Points, in no order, along strands that fork, close into loops and pass close to each other.
Two points are linked if the straight distance between their rows is under 1.81. Some points are linked to none.
(376): [-0.92 -0.17  1.41  0.37 -2.38 -3.75  1.00  1.46]
(340): [ 1.26  5.76 -1.48 -1.15  0.83 -0.32 -1.94 -0.25]
(440): [ 0.00 -1.08  1.87 -0.99 -1.08 -1.17 -0.86  2.23]
(492): [ 1.48  3.39 -3.54 -0.05  2.19 -0.93  1.12 -0.85]
(355): [ 0.83 -0.02 -2.78  0.81  1.07  0.68  1.67 -1.23]
(719): [ 1.05 -1.14 -1.93  1.52  1.74  2.62  1.18 -2.59]
(472): [ 0.46  2.57 -0.38 -0.37  1.86  0.76 -1.25 -1.13]
(50): [-0.76 -0.06 -0.70  1.11 -1.80 -2.05  1.73  0.62]
(449): [ 0.48 -1.48 -0.31  0.41  0.70  1.28  0.27 -0.50]
(40): [ 1.32  2.47 -1.80  0.15  2.10  0.61 -0.37 -1.72]
(509): [-0.48 -0.73  1.54 -0.03 -2.46 -2.82  0.69  1.33]
(482): [-2.58  3.47  1.48 -3.34 -0.02  1.18 -2.26 -0.63]
(291): [ 0.31  0.84  0.12 -0.52  1.80  0.58 -0.97 -0.30]
(468): [ 0.26  4.74 -0.45 -1.18  1.01  0.62 -2.13 -0.60]
(110): [-1.09  0.69  0.40  0.58 -2.26 -3.75  1.36  1.79]
(495): [ 0.73 -0.25 -0.64 -0.18  0.81 -0.01  0.10  0.40]
(140): [-0.78  1.08  0.18 -0.13 -2.16 -4.08  0.91  2.68]
(285): [ 1.45  5.23 -1.89 -0.58  1.22 -0.03 -1.42 -0.96]
(217): [-0.13  0.83  0.13 -0.75 -2.02 -3.57  0.61  2.80]
(318): [-0.04 -0.69 -1.55  1.30 -1.11 -0.33  1.99 -0.23]
(442): [ 0.00  0.40 -0.20 -0.57 -1.48 -2.50  0.74  2.19]
(142): [ 0.64 -1.61 -0.89  0.87  0.64  1.70  0.79 -1.24]
(369): [ 0.97  0.46 -1.61  0.50  2.02  1.30  0.31 -1.67]
(73): [-0.50 -2.95  2.48  0.56 -1.65  0.51 -0.20  0.15]
(302): [ 0.69 -1.64 -1.24  1.12  1.34  2.50  0.79 -2.09]
(700): [-0.18 -2.44  1.80  0.33 -1.46  0.49 -0.11  0.43]
(346): [-0.62 -2.26  2.49  0.51 -2.45 -1.22  0.16  0.36]
(524): [-2.14 -1.92  3.10 -1.80  0.06  0.53 -1.83  1.88]
(520): [ 0.50 -0.57 -2.70  1.17  0.34  0.71  2.06 -0.99]
(320): [-0.09 -2.88  0.81  1.23 -1.52  0.84  0.70 -0.85]
(309): [ 0.42 -0.90 -1.68  0.98 -0.17  0.30  1.54 -0.63]
(668): [ 0.52  5.74 -0.85 -1.40  0.43  0.35 -2.33  0.01]
(558): [ 0.20  0.06 -0.46 -0.21 -1.21 -1.73  0.90  1.57]
(22): [-1.21 -1.81  2.75 -1.24 -0.57 -0.03 -1.56  2.28]
(23): [-0.75 -1.14 -0.17  1.69 -1.94 -1.10  1.86 -0.73]
(68): [-0.84 -1.87  1.32 -0.22  1.02  1.97 -1.03 -0.30]
(416): [-0.44 -1.84  0.63  1.45 -1.98 -0.69  1.58 -0.77]
(53): [-0.08 -1.51  0.69 -0.05  1.00  1.62 -0.57 -0.30]
(197): [ 0.23 -0.56  0.90 -1.00 -0.11 -0.70 -0.78  1.90]
(547): [-1.16 -3.08  2.06  0.10 -0.26  1.94 -0.88  0.16]
(81): [-1.39 -1.41  1.69 -0.88  1.23  1.71 -1.39  0.08]
(515): [ 0.28  0.43  0.50 -0.91  1.44  0.14 -1.03  0.51]
(55): [-1.97 -2.32  2.76 -1.29  0.33  1.39 -1.61  1.05]
(59): [ 1.69  4.44 -2.30 -0.11  1.65  0.09 -0.55 -1.72]
(540): [ 0.20 -0.29  0.60 -0.91  0.75 -0.19 -0.97  1.20]
(394): [-0.23 -2.41  1.16  1.36 -1.84 -0.21  1.14 -0.92]
(203): [ 1.20  0.44 -2.35  0.75  1.96  1.14  0.95 -1.86]
(354): [-0.53 -1.90  2.00 -0.64 -0.54  0.32 -1.05  1.41]
(692): [ 0.62 -0.22 -0.77 -0.34 -0.18 -0.88  0.71  1.00]
(490): [ 0.14  3.55 -0.19 -0.80  1.50  0.71 -1.87 -0.83]
(704): [-0.11 -1.75  1.21 -0.24 -0.40  0.58 -0.53  0.84]
(163): [ 0.01 -2.86  0.35  1.19 -0.65  1.89  0.66 -1.19]
(178): [-0.22 -2.81  0.87  0.81 -0.05  2.14  0.04 -0.80]
(130): [ 0.01 -0.87  1.55 -0.60 -2.04 -1.98 -0.08  2.00]
(271): [-1.99 -1.78  2.46 -1.38  0.92  1.51 -1.65  0.58]
(659): [ 0.94  0.03 -1.14  0.13  1.49  0.66  0.27 -0.59]
(670): [-0.81  0.27 -0.24  0.62 -2.13 -2.88  1.57  1.31]
(640): [-0.63 -3.21  1.42  0.58 -0.09  2.18 -0.47 -0.56]
(582): [ 0.95  2.82 -1.12 -0.14  1.88  0.70 -0.86 -1.44]
(359): [ 1.62  3.29 -2.56  0.19  2.04  0.20  0.29 -1.95]
(263): [-0.44 -0.33 -1.20  1.40 -1.60 -1.13  2.02 -0.11]
(628): [ 1.63  3.75 -3.62  0.23  2.24 -0.36  0.86 -1.69]

A tip is a point with one link. Name the tips that can be reached along the links from each point below, in the order of the rows.
(524): (719), (73)
(376): (291), (547)
(472): (492)

A fork is a point with three links, a tip a point with one. Leave the first point through the second and follow the links. Name the first fork or tip that comes.
(659) / (369): (263)
(394) / (320): (547)
(472) / (490): (359)
(692) / (558): (110)
(524) / (22): (73)
(197) / (540): (291)
(53) / (449): (719)

Name the points in between on the shortest way along the links from the first point to the second, in order.
(704) / (68): (354), (22), (524), (55), (271), (81)
(217) / (670): (140), (110)
(640) / (416): (178), (163), (320), (394)
(692) / (110): (558), (442), (217), (140)
(440) / (376): (130), (509)
